Points on a hilly landscape, in no order, each with its height.
A ball rolls from a point to the lowest of its 2 nearest points, and stops where none of them is lower. Distance is the straight distance between rows; heights are no part of it.
laz height 268: [-16 -27  21 -11  45  30  35  -9  36 -21  20  42 -24 -15  -8   6 -42 -16
 -12 -25  24  34  40  -6  26 -41   1  44]
fasop height 634: [ 49 -12 -18 -18   9  20  19 -12  29 -29   0  15 -20   7  47  -3  20  18
 -55   4  11   4  43   2 -36  31   4 -23]
gakub height 226: [ 14  19  -5  32 -47  44 -19 -10  32   7  -8  45 -17  15  25  50  -3 -49
  18 -39 -54  28 -15   5 -12 -32 -33  31]
dum height 401: [ -6  46 -18 -47 -24  30   5  17 -21  27  25 -12 -40   8   5  25   5  -3
 -25  -2  -2  -7 -10 -21  12 -17 -19  74]
Zadu height 356: [-60   2  -8 -42 -13  13  -5 -11  -8 -11 -45 -32  11  38 -15  -2 -36 -22
  21 -12  -7  20 -27  21  15 -12  42  17]
nidu height 861: [-22  21 -31 -56 -25  -7  38  10   0 -40 -39   1  12  19 -26 -65  -1  16
  -3  -8  25 -17 -31  18  22 -15 -34 -22]
zavip height 442: [ 23  22 -45   6  40 -24 -36  25 -32  29   7   1 -38   3  -7  29  51  19
  -7  65   7 -16 -13  -5 -17  39  29  -5]
bipo height 382: [ 28   7  38  30 -38 -68 -19  39 -13  18 -27  84  -2 -12  36  -8  44  30
 -22  37 -24 -20 -29   2 -35  34  36 -68]
pife height 404: [ 37   1   1  19  20 -53 -10   8 -13  15 -10  52 -25   1  30   6  35  18
 -11  48 -19 -15 -11   1 -16  29  61 -27]
lutok height 271: [  3 -66   9 -27   7  24  41   9  25 -16  31 -19 -31 -13  17   7  -9   9
 -42 -75   9  25  46 -20  -4 -34  39  28]
zisu height 225: [ 19 -78   9  19   8  25  37 -15  19 -25  16 -17 -17  -8  21 -13   0  16
  -6 -86   0  44  24  11   0 -40   6 -18]
gol height 513: [ -3  -4  -6 -35  42  39  -5 -17  -4 -43   2 -19 -35  25  -9 -20 -27  42
 -44  10  12  59  23   5  31  31  32  -1]
neri height 478: [ -2   9 -19  13  41 -36  -2 -35  -9   9  -9  -1  21  -4  12   2  22  -4
  21  29 -25  10 -32   8   2 -33  22 -24]
nam height 667: [-53  19  -3 -34   8 -47 -14  -7  -3  -7 -24  25  16   8  -1  14  25   0
 -19  42  37 -11 -41  11 -18  19   8 -24]
Savi height 363: [ 14 -17  43  29 -19 -56  13  18   4  -4 -11  48  28 -35  53 -20  27  34
  -8  11  -8 -18  17   8 -19  11  24 -75]
vitev height 699: [-48 -33   5   5  34  -1 -23 -13  13 -27 -36 -52  42  -5 -15   7   1  -8
  32  35  52   6  27   6 -33  23  58 -34]
Fimel height 519: [-24  28 -30 -28 -34   3  42  -1 -41 -43 -18  39 -20 -11 -23  -4  25  14
 -36   1   8  26 -45 -15  33 -20  53   8]
nid height 407: [ -5 -22  57  38 -11 -59 -13   5 -13  33  30 -37  44 -30   5   2  18  -2
  44   6   4 -43  -1  -1  -9  32 -45 -64]
selo height 463: [-39  17   0 -32  -4  26  32  -5 -35 -25   1 -30 -22 -11  -3  39  32  -9
 -32  47  43  13  50   1 -22  24  40  32]
gulog height 350: [-72  10  28 -23  17  12  -8 -35 -10 -35 -17 -23  25  13  21   8  -5   4
  -9  21   6  51  12  43  -9 -13 -38 -25]
zalu height 735: [-24 -20   6  43  27 -37 -55   2  21 -13 -10  20  38 -36 -59 -13   5  34
  -3  25  52   1 -48 -34  14  37   3 -51]
nez height 387: [ -1  12  13  33  62  43 -48 -29  18 -11  -1  -3 -29  28 -11  -2 -43  13
  29  15 -11  51   5  28  36 -17 -53   4]
sinef height 342: [ 56  11  -5  16 -40 -18  29 -12  10  13 -28  15  37  -2  16   0  22 -52
  31  -6 -28 -59 -12   0 -46 -10 -14 -12]
gipog height 400: [-29 -15   5  24  32  22 -13 -50  -3 -44 -21 -48  36  -5   4  -3  13  -1
  32  11  -5  54  14  27 -21 -26 -23 -44]
Tosal height 406: [ -8 -62  19 -22  21  -4  22  -8  41  -1   9 -34  17 -23  65  37  21 -10
 -28 -10  41 -22  59  -5 -70   2  51  -3]
tepar height 527: [ 49 -56 -13   9  52  -4  35 -34  40   3   9   5 -10 -28  59  20  45   2
 -38 -28  23   5  -4 -31 -45 -50  51  -2]
kur height 685: [-50  -7  29  -3  31 -33 -12 -15 -23  -3 -16 -61  22  -2 -31  13  13 -11
  23  47  69 -25  -3   7  -5  43  29 -30]
lufi height 590: [-11  14  -1  12  -7 -14 -39   2  10  -4   3  21 -44  33  13  28  32  19
  -9 -13 -12  23 -45   3  -2  20 -25 -14]
repe height 555: [-62  16 -13   2  23   1  -1 -15  -1 -20 -21 -25 -14   4  -2  28  34 -29
  62  26  11  13 -12  21 -13 -35 -28   9]
Fab height 557: [  2  25 -17  -4 -56  17  55  -3 -47 -16 -13  12 -11 -11 -22 -35  -1  20
  -1 -26 -20  21 -49   7  64 -26  37  18]
gubag height 605: [-74  25   1  -7  -1 -32  20   8  -5 -19   5  23  16 -32  -3  11  36  -9
  29  15  28 -14 -16   2   2 -45 -61   1]
guto height 308: [ 34   3  -7  -7 -27  58 -13   3  47  15 -11  44 -23  28  39  11 -47 -28
  -4 -67 -61  25  -7  14  19 -45 -17  28]
vemus height 422: [-60  -4 -10 -44 -24  64 -21  27 -14 -31 -14 -72 -13  10 -11 -21 -48  23
  28 -12  -9  37  49  36  25  -2  16  20]
zuf height 533: [ 42  16  13  -5  -1   0  -4  -9   7  44  26 -68 -11  30 -17 -18 -10 -18
  32  -5   4 -56  -6  -9  -4  15 -78  27]
paseg height 385: [ 18 -75  29  15  48   2  19 -31  51  -1  13 -19  15 -27  59   8   7 -11
  -7 -34  34  -1  43   2 -45 -28 -13 -29]
sud height 436: [ -9  16  23  -6  22  15  23 -32 -28  -4  20 -48 -21  -8  -7  27  25   0
 -24  45  48   2  28   3 -20  21 -35  33]
Zifu height 806: [-29  14 -33 -36  -1 -45  10  35  29   6  -7  34  25 -24 -42 -11  24  -6
 -18  -1  63 -51 -47 -61 -10 -37  -9  19]
Nirud height 498: [  8  39 -53 -15 -13  69 -11 -25 -15 -30 -28 -43 -10   9   2  27  28 -10
 -13  36 -15  38  20   2 -39  -9  14  25]
tusor height 249: [-41   0  52  -9  21  19 -22 -24  34  -1  -4   9   3  13 -17  42 -56 -38
  -9  13  15  18  38  -8 -29  -5 -28  51]
vati height 397: [ -8   8  44 -19   1  45   0  -7  -5  45  27 -74 -41  20   8 -15 -63  -3
  18 -15  -7  -6  31  35  36 -17 -49  67]
kefi height 832: [-22  15 -39 -58  -7 -18  36  20  20 -17 -13 -19  19 -10 -25 -33  33  -1
 -19  -5  58 -42 -19 -28 -20 -28 -40  10]
bemun height 426: [-31 -34   1 -50   6   6  13 -10  10  -3  -5 -37  27  -8  24  36  13  -8
 -52 -14  27  19  28 -26 -55 -19  74  12]
zol height 883: [ -2  42 -30 -37  12   7   9 -18  -4 -31 -17  19  -1  21 -14 -38 -10  19
 -34  32  19  15 -24   8  24   3 -35  -7]
Mupi height 383: [  0 -30  41  26 -16 -62   7  24  -5  26  11 -15  26  -4  37 -25  19  38
  16 -30 -16 -24   8   3  -5  13  10 -70]
bufuz height 582: [ 71 -46  -1  -7  50  48  11 -25  68 -22  -4  -4   4   8 -16 -23 -46  -8
 -50 -23  51   6  39 -34 -16  16  -3  10]
Tupov height 399: [-46  29  40 -23   8  14  19 -41 -24 -27  -5 -18 -25  14   9  22  15 -14
  -2  51  32  14  13  44 -12  14 -74   9]
Kuza height 393: [ 27  16 -17  41 -13 -34 -24  42   0  23  29  66  21 -32  10   9   4  -1
  14  39 -36 -44  23  -2 -12  28 -31 -12]
papos height 413: [ 35 -13 -39  24 -20  51  45  -8 -13 -28  -8  -8  -2 -16  31 -21   4   5
  31 -32 -59  28  52  40   6 -47  15  -8]
bif height 439: [ 43  30 -50  -4  11  60 -27  -5   6   6  -7  -2 -15  21  12  20 -27 -11
  -6  26 -54  20  25   0  -6  -2  25  46]
sed height 537: [  8 -67  -6  14  -9  10  55  -7  11 -55 -38   4  30 -26 -21 -65 -21  13
  23 -34   8   8  36  32   7 -20  32 -46]
Gat height 443: [ 16 -31   4  40  33  -8  22 -62  -7  -5 -29 -26  42   0  17 -17   8 -21
  39  -4 -37  23 -21  29  -9 -35  22 -44]
fime height 552: [ 24 -39  -7  22  40  12  22 -37  26   9  11 -20 -25   6  17  39  25 -31
  -1 -37   6  25 -12 -24 -25 -36  42  30]
vuro height 323: [-31  -9   6 -46  17   7  58   0  27 -13  22  59 -11 -23  40  14 -12 -26
 -26 -29  -8  17  25   6  16 -68  -2  28]
Pufe height 290: [ 45 -29  -5   1 -29  44  51 -14  13 -20 -17 -19 -35  25  22 -19   6  -4
 -13 -61 -10   6  14  34  -1 -11 -26 -14]
vif height 446: [ 29  -5 -38  23 -15  14  63  20 -15 -26  10  22 -16 -49  27 -24  35  22
  19 -18 -27   8  41   2  13 -50  27   2]
vumad height 630: [  4  -6 -20  62  -9 -40 -32  36  10 -10  13  41 -27 -50 -46  23  78  14
  18  14  45 -19 -63 -38  -1   9 -23 -25]
lipi height 534: [ 41  -1  -5  26  44 -23 -16 -31  -5  25   3 -35 -21  -6 -63  13  27 -27
  25  51  38 -38 -55 -37  -7  32   3   6]
boko height 324: [ 15 -40  28 -46 -16 -33  34  47   5 -12   2  18   9 -12  38 -56 -25  53
 -44 -30 -18  -6  48  -6   8   2  68 -43]
vuga height 568: [ 48 -13   2  50  48  -9 -61 -27  14  24   4 -38   9  10 -42  15  -3  -9
  17  34  -1  -8 -13 -27 -24  49 -11  -8]
Lebul height 539: [-35 -46 -29   8 -17  45  13   3   4 -58 -33 -40  29  -9 -31 -43 -27  16
  34 -35   0  37  36  23   7 -28  16 -23]
Teneg height 388: [ 32 -15 -22  32  78 -32  -5 -10  30  27  12   4  -7   4 -28 -20  -7 -26
  63  15  -2 -32 -33 -23  21 -17   0  16]
volem height 189: [-43  -5  16  -7  24   0 -50  35  33  17   4  12  -7  14 -27  50 -49 -27
   4  14  13  -4  45 -32 -25  28  23  54]
nozo height 472: [-12  23   1  27 -25  17 -53  25   1   8   7 -22  19   9  19  -8 -23  12
  53   4 -47   8  34  21   6  19 -48 -15]
gal height 444: [ 54   4  -3   9  49 -31  37  -6   6  35  14  13 -35  23   8 -41 -11  -8
  46  10  -7 -51 -11   7  33   4  -9  10]
neda height 441: [ 45   9 -33 -27 -11 -26  13  -5  46  12 -30  17  23  -1  -6  10  40 -43
 -29  25  32 -76 -38 -37 -71   5 -20   1]
ros height 569: [ 53 -12  15 -12 -10 -11  15 -29  -6  52   0 -83  26  40 -14 -34 -10 -11
 -12 -22  -3 -46 -25  -6 -12  22 -30  -2]
nasip height 517: [-12  39  -9   6 -26  40 -81  13  -1  -4 -16 -15  25  25 -19  11 -31  13
   4  26 -27  25  16   3 -13  39 -29   9]
zem height 576: [ 11 -29   0  27  12  13  25 -24   2   0   9 -28  14 -16 -32   8  14   0
 -14 -28  27  15  -9 -43   1 -14  40  28]
nenu height 333: [  4  36   8 -46 -72  16  -2  16 -50  58  34 -40 -18  15  29   8   0  20
 -40 -30 -21 -13 -19   9  22   2 -18  36]
viz height 599: [ 27 -18  10  23  41  46  -2 -68  21 -49 -29  -2 -18  16  11  26   7 -24
 -15  34  28  42  24  22 -36  37   6 -10]
kavi height 491: [-12 -10   6  16  40 -22 -42  -7  43  17 -13  45  17  33  39  13 -39 -30
  34 -18 -54  18 -13  17   3 -33   9 -15]
Bobu height 484: [ 37  -5 -15  14  10  -6  54   1 -16  -3 -18 -23 -15   8 -15 -51   0  -2
  44   9   0 -31  10  12  20  20  43   0]
Lem height 344: [ 18 -27  43 -21 -27 -36  45  23  10 -36 -27  50 -10  -8  49 -51   7  46
 -34   4   5  -8  28  19  -8  27  45 -77]
sese height 224: [ -7 -31  24   4   1   1  58 -30 -38  -6  14  -4  47 -29   0 -34 -38  12
 -15 -24 -21  33  19  22  40 -26  45 -10]
dafa height 622: [-11   9  10   7   6  27  -9 -34   3 -35 -12  -2 -68  37   7  35  16  -8
  -8   5  15  42  -5  25  -2  32 -10   6]
Velod height 558: [-27  43 -21 -18 -43  17 -68  42 -23  16   0  -5  32   2 -29  29 -10  16
 -26   0 -18  13  -9 -32  -5   9  10  13]
gono height 477: [ -4 -22 -14 -35  37  33  -2 -13   4 -54  -7 -26  20 -16  17 -23  -4  38
 -44  21  28  43  57   5 -16  11  45 -36]
Feden height 595: [ 37 -11   2  29  12 -10 -37 -20  30  -3 -24 -10  32  18   1  -8   5  -6
   4  16  -5  -8  -8  -5 -35  32 -22 -49]
Mesi height 516: [ -4  16 -42  20  15  41  -7 -23 -16 -32 -13 -34   5 -38 -22  46  60   4
 -14  63  35  26  18 -26 -54 -18  19  25]
zuke height 650: [ 35  13  14  24 -15  -1  50 -37 -63  31  17 -48 -12   1 -36 -22   3  -6
   4  -1   0 -21 -38   2  48  26   6  34]
bip height 669: [-31  17  14  -2 -17 -35  -7  11 -45  -4  -7 -35  21   0 -13  -6  37  15
   7  20  27 -18 -13   4   3  35  15 -44]
tifo height 640: [ 18  36 -20  44 -15 -35 -45  61 -68  34   8  42   6 -31 -20  27  30  15
  12  58 -26 -21   7   1  12  42  48 -14]
poda height 377: [ 50  -1 -24  -2  42  44 -27  -9  44  19   0  23 -42  36  29  13 -51 -18
   6 -26 -47  30  13   5   7 -29   5  35]
bal height 307: [-45  45  -2 -42 -45 -19 -34  78 -27  14  22  37   8   6   3   9 -15   5
  16  21   4 -36  33   4   7  31 -13   4]
podek height 515: [-38  17   2  -9  20  12  14 -15  18 -22 -18  29 -14   8  33  33   0 -43
  36  29 -11  18  34  40 -21 -27 -21  10]
suron height 296: [ 21   2   2  33  76  -3 -41 -42  31  11   7  -8 -29  19 -30   1 -13 -19
  47  27 -13  16 -48  -2  14 -15 -55  -2]
Tir height 302: [-50  11  37 -28  21  33   1 -51   9 -35 -25 -23  36  -9  -8  19 -24 -18
 -29  34  25  48  40  19 -38 -34 -38  25]
Lav height 492: [  2  17 -15   5  54 -30 -43   7 -12  26   6 -16 -25 -10 -53  41  44 -24
   5  86  54 -39 -31  -8 -30  41  -8  15]
leke height 409: [-51   3   2 -43 -16 -46  18  15  -9  26   4 -23  23  -3  21  21  42   1
 -40 -33  13  -9 -28 -24 -17 -39  19  -2]
Debuk height 435: [-10   5  31  54 -13 -10 -34   8   0  27  32 -17  46 -27   2  13  -3 -18
  51   8 -24 -16  32  -3 -15   4 -65 -12]
vitos height 652: [  1  17  20  50   5 -38 -31  21 -73  30   5  -2  30 -18 -24   1  27  26
  17  46 -12  -8 -10   3  23  43  57 -48]
gofez height 613: [-18  32  12 -59 -64  24   4   2 -17 -23  -1  57 -17   5  24 -20 -43  11
 -41 -30 -39  32 -25  32  58  -9   0   2]
siter height 663: [ 25  -2  -4  42  24 -60 -12  18  -6  22  37  17 -32 -25 -34  -7  56  34
  13  -2  22 -27 -73 -42  30  -2 -26 -18]
Kizib height 642: [-44  45  24 -26 -51  26  -1  13 -35   2  26  20 -19  -2  32 -15 -31  13
   8  -6 -19  12   4  46  52  -1 -52  22]
Duv height 293: [ 44  -1  -6  41 -33  19  13 -16  19  -8 -21  24  -6   9  15  13   2 -37
  38 -22 -37  -4   4   9 -17  -2 -17   6]
zule height 434: [ 34  25 -23  34  35  -1 -24  12   3  29  36  34 -30  -4  18   9 -12  -9
  40  49 -45 -18  25  18   2  15 -47  29]
zif height 349: [-42  15 -10 -12 -64  27 -24  34 -36  -4 -13 -44  23  -5  -3 -19 -24  31
  26 -26 -36  30  14  22  38  -3  28 -10]
miz height 716: [-29 -31  -4  42  17  -8 -33  10  21 -37 -20 -14  26 -37 -53   0  15  25
  22  24  68   1 -10 -23   2  33  58 -31]
nodu height 417: [-31  43 -20 -20 -38  17  -9 -12 -23  -4 -39  10   2  37 -38  15 -13 -36
  12  13  -4   4 -43   6   5   9  27  32]
lasu height 360: [ 39 -55  31 -12  37  -3  23 -22  54  28   0 -26   6  33  53   0 -19 -34
 -19 -45  -1 -25  42  13 -49  -8 -17  -6]
Boker height 473: [ 37  30 -32 -17   7  33   1  -2  17  31   5 -22 -18  20 -13  -3 -18 -23
   0   5  -4 -30   6 -26 -16 -15 -40  69]
kore height 592: [-19  19 -35  39   2 -37 -45  42 -26 -21  -6  60 -26 -36 -71  26  49  17
  -2  60  52  -2 -48  -6   6  42   2 -17]
remed height 507: [ -1  -1  -1   0 -47  56 -16  36 -14 -13  17 -61  15  -5 -27  -1 -18  30
 -15 -23   6  12  58 -31   1  33  11  25]
nimo height 390: [ 18  17 -14   0 -17 -46 -20   1   8  34 -21  25  20  11   1  36  43 -38
   1  18 -15 -49 -42 -20 -51  16  12  -5]
Fas height 603: [ 11   8  21 -23 -65 -14  32  45  -8  21  16  39 -45  23  42 -32 -25   9
  22 -51 -35 -30  -5  28  40   0  -8  10]
vatuk height 179: [  0   4  34  22 -44  30  49 -13 -34 -13  16  34  28 -29 -24 -21 -58  -2
  -1 -21 -24  23  15   9  71  -4   5  27]
Moke height 540: [  9  13 -16  15  23 -14 -55  -5  25  24   2   9 -35  40  42  12   9 -14
  44 -13 -57   5 -40  13   1 -21 -46 -12]
sogim height 618: [ 58 -11 -15  13   8 -10 -10  -7  17   1  -8 -28 -13  13  39  -3  47  23
  -6  -1  -5 -12  11 -10 -41  26   5 -41]
paka height 490: [-39 -37 -20 -21 -22  76   1   7  -3 -50 -10 -48 -17  -7 -12 -27 -33  35
   3 -66 -17  74  29  17  30 -56  10   9]
nuro height 616: [ -8  15  39  30 -31 -62 -37  21 -22  50  16  17  32  12 -35 -12 -16 -10
  40 -22 -14 -38 -65 -20  28  21 -34 -15]
Fisad height 262: [ 26   3  28 -31  16 -18   8 -21  18  44  15 -11   9  48  46 -15 -31 -28
 -10 -28 -24 -31 -19  20   2 -14 -75  -5]
zanem height 361: [ 57   2 -41  -5 -52  64  61 -15 -10  -6 -32 -15 -35   8  24 -27  -7 -25
  20 -38 -49   1  12  51  10 -43  -2  23]
bapom height 282: [-53 -25  -8 -24  40   3  11 -13  33 -10 -35  -3  -1  33 -12  -4 -54 -33
  37 -32  -7  28 -20  18  23 -54  47  16]
Sobi height 483: [-31  -9  36  -2 -18  44 -45  31  18  -7  29 -42  -5   6   2  28 -26  17
 -13 -28  -2  30  80 -22 -28  26 -14  28]
kizu height 776: [ -8  12 -41  -5  22 -44 -53  53  13  45  22  23  14 -14 -52   9  19  18
 -30  11  29 -27 -46 -64  -6 -10 -17  19]
zez height 604: [ 23 -21  -1  52   0   4  19 -35  -9  -6  -3 -57   1 -19 -30  -4  42  -2
  44 -13  11   0 -26 -19  -4  -9  -6 -21]
besu height 754: [ -4  -2   0  33 -19 -47 -60  49   3  20  10  36  30 -26 -68  11  15  25
 -38   9  42 -26 -45 -50  -2  43 -17 -19]
pamel height 701: [  1  32 -22  20   3 -52 -46  24 -13  25  25  27   1  -8 -17   8  47  12
  27  20 -19 -25 -61 -14  -2 -10 -69 -33]
zar height 589: [-29  14  29  -2 -64   0  32 -16 -36 -20   2  35   2   1   2  -6  -3   9
 -33 -41 -17  36 -47  17  46  -9 -10  -6]
poni height 625: [-29  39  28 -12 -49 -26   6  36 -30  13  14  63  -2  10  20 -30 -30   5
  45   3 -22 -29 -12  40  51  11 -37 -11]
duvad height 520: [ -9  43 -34  -2   9 -14   6 -13 -16 -16  -4  49 -13  -3  44   6  39  10
   6  40 -35  21 -16  31   0 -26 -22 -29]
vuvov height 602: [ 47 -36  11 -30   1  35  12   9  57 -16   5  16  17   7  15 -24 -59  -9
 -47 -45   1  -6  67 -14 -16  15  14   4]
ketep height 668: [ 28  -1  18  27  -9   8  81 -48 -46  -9   2   1   3 -20 -50 -23  -1  -6
 -26   2  32   2 -38  -6  49   6  22  26]
sime height 579: [ 20 -13  -5   9  55  12 -17 -40  30 -14  -7  33   8   9 -10  15 -30 -17
 -33  46  16  17   5  -2 -20  36  30   6]
kagi height 255: [-31  29 -10 -21  -6  -5 -61  71 -17  19  11  16   8  -1 -35  27 -24  -6
  -3  42  24 -38  47 -17 -13  55  22  22]
besus height 129: [ 31  -2  42  32 -38   4  47  -7 -10   6  31  56  -4 -15   0   2 -19 -18
 -18 -18  -7 -17  12   0  30  33 -12  27]
zudiv height 541: [ 22  -1   3  -6 -56  70  20   7  -6  -8   7 -42  -8   2 -32 -37 -46  15
 -12 -52   3   4  15  -1  38   4 -19  41]
tulo height 357: [-28  29   3  -6 -19 -37 -39  61  -4  49  42  71  10  -8  18  44 -12 -21
   5  20 -30 -40  17   0 -21  14 -30  22]
Pef height 281: [-16  -2  41 -29 -36  -8  43  -9 -39  43  31 -39 -10  14  19 -16 -26  -3
 -16 -40 -10 -15 -20  25  39  -1 -17  28]
pefi height 479: [ -4  40 -20   0  15  -6 -19  -3   5  14 -10  44 -22  25  28  38  -2 -52
  43  49 -35 -20  10  37 -28  19 -21  20]
pog height 551: [ 29 -15  -9 -27  64  31 -20 -22  47 -27 -12   6 -26  44  -4  -8 -35  13
 -38   2  25  32  28 -15  -2  27   7   4]
Bagug height 544: [-26  33 -40  -3  23 -24 -69  29   1  -7 -12  34 -12  -9 -75  35  21 -12
 -12  70  49 -13 -49 -10 -28  23 -31  28]
luta height 448: [-16 -13   8  29  55 -13 -26  -1  36 -12   7  48 -10  15  -2 -16 -44  11
  36 -10 -13  32 -10  11  50  -7 -16 -15]
Tavad height 629: [ 16   6  23  56  -8   5  35 -57 -61  15  16 -48  29 -29 -13   2  19  -9
  27   2 -30  20 -27  16  31 -12 -10  -3]
tasa height 192: [-26 -16   9   1  39  -6  12  -4  41   3  -3  39 -27  22 -15  16 -44 -44
  25 -14  12  -4  -6  -6  25 -11  26  49]
fusev height 645: [-71  -6   6 -21  10 -28 -25 -13  50 -34 -37  31  25   3  10  27  15 -31
   2  21  40  -6 -19   6 -43  -6 -23 -27]
nak height 322: [ 18 -22  23  -6  56 -25 -15 -22  50  35   8 -22  11  29  30   1 -19 -32
  21 -11  -4 -38  10   4 -29  -7 -53 -11]
mavez height 514: [ 35 -28 -18  16 -16  -8  37  11  -5 -23 -43 -14   1   8   6 -64   3  34
  31 -21 -21   2  13  11   1  -9  66 -44]
lizek height 449: [-34 -16   5 -18   0  33   3  -8 -18 -33   1 -45  59 -39 -11  15  -4  12
 -29  13  26  35  54 -22 -31 -14  48   8]
gim height 339: [-29  -6  15 -26 -14  16  34  -6 -18  45  15 -47 -23   7  18 -13 -30 -23
  30 -41 -20 -15  -6  38  39 -52 -47  51]
rugop height 456: [-16  -4  -5 -22  22 -57  43 -16   2  24  17 -15   6 -18   4   9  52 -10
 -12 -17  30 -30 -59 -28  -4 -56 -14  10]
vetoz height 445: [ -4   7  13 -16   9  49 -38  11  19  25  23 -50 -22  24  22   6 -40  16
   6 -20 -25  13  49  -1   3 -16 -46  42]
pelit height 474: [-13  48 -24   2 -51   0 -10  17 -52 -11 -25  25 -35  17 -39  13  40  14
  -8  14   1  18 -60  -1  19  36  46   4]
Tol height 289: [-15 -14  21  13 -68   4 -23  49 -17  -5   9   2  23  -6  13  -5 -13  38
 -11 -51 -41  25  26 -17  17  19  44 -24]
Teli height 594: [ 45 -14  37  28 -20 -46   0  -2  -8  57  10 -24  24  18 -28 -30   0   6
   4 -32 -10 -45 -51 -35  10  23   6 -20]
seso height 488: [ -5  35 -50 -21  -8  15  38  20 -23 -23  21  14 -17 -28  40 -25  33  44
  -1   1 -28  20  21  14  24 -46 -21  -9]
Fegu height 899: [ 53  11 -35   2  45  -3  17 -25   4 -12  -1  16  -2   1   1 -43  11  27
 -24  38   7  -4 -10  -3  13   8 -16 -20]
Sikop height 258: [ -5 -21  33 -14 -46   2  23  15 -38  18  27 -31  45 -15  13 -28 -34  40
 -43 -49 -41  21  26  -4  31   6  39 -13]
Vok height 617: [ 58 -22  -7 -14 -19  28 -13  16  39 -18   8 -18  -2  17   9 -11 -10  26
 -57 -28  17 -12  55 -38 -37  52  15  -8]
zela height 190: [ 31   8  25  -6   5   5  -2 -12  18  20  14  44  -6  29  19   1 -53 -22
 -25 -11 -20  -6   3   8  18  17 -47  23]
rilav height 593: [-63  15  -6 -31 -38 -21 -38  67 -18  11   3  -5   4  15 -25  18   3  20
  -9 -32  15   0 -16 -35  15  -2  41   8]
Luru height 600: [ -7  -9   9  10  -9  -5 -16  26   2  11  17 -24  -6   4 -42   9   7  19
 -15 -34  30  -5 -14 -53  12  22   7  19]
mada height 367: [-23  -5   2 -34  20 -44  51  -2   1  20  17  41  12 -16  47   6   8   3
 -29 -10 -13  -5  -5  -9   7 -54  34   3]
mekig height 577: [ 25  -2  -3 -30 -81  29  15  39  -6   8  -1 -10 -12  14  16 -62 -47  33
   0 -63 -33 -16   4  21  45   2 -14  -4]
keso height 500: [ 27 -37   3  19  60 -41  19 -35  22  20  19  -3  -1 -43  26  22  47   3
 -19  11  37 -21 -33 -30 -17 -29   3 -16]
Zugi height 730: [  9  42 -16   4 -19 -65 -15  16 -28   1 -12  58  -4  -2  -3 -15  58   8
  15  49   6 -45 -64  13 -22  20 -45 -48]
Pon height 486: [-13  11 -24   7 -17  22   7 -12 -29 -23 -16   9  25 -42  -7  52  37 -20
 -23  55  19  14  28  -8 -36  13  78  10]
vimos height 623: [ -3  35 -28  56  -2 -28 -14  28 -54   0  10  72 -19 -33 -36  11  27  14
  26  57 -14   4 -36   7  41  23  21  -1]
zofom height 303: [ -2 -62  29 -61 -19   0  56  24  14 -21  14   4   2 -24  30 -13 -29   6
 -54 -55  -5  -7  55  -5  -2 -11  67 -10]

For each start below, name the point where the ball stops.
Luru: tasa
poni: Pef
Mesi: volem
Vok: besus
zez: tasa
ketep: tasa
viz: besus
gofez: tasa
Lebul: besus
repe: volem

Call two points neighbours if one is among the 2 nearest of the other. Go from one point of each pair to the other, from neighbour to neighbour, staying as low as possible. Name the highest point that can't be avoided.
volem / besus: fasop
besus / Pef: Kizib
volem / Lav: duvad
tasa / zisu: Luru
volem / gakub: Mesi
suron / besus: Lebul
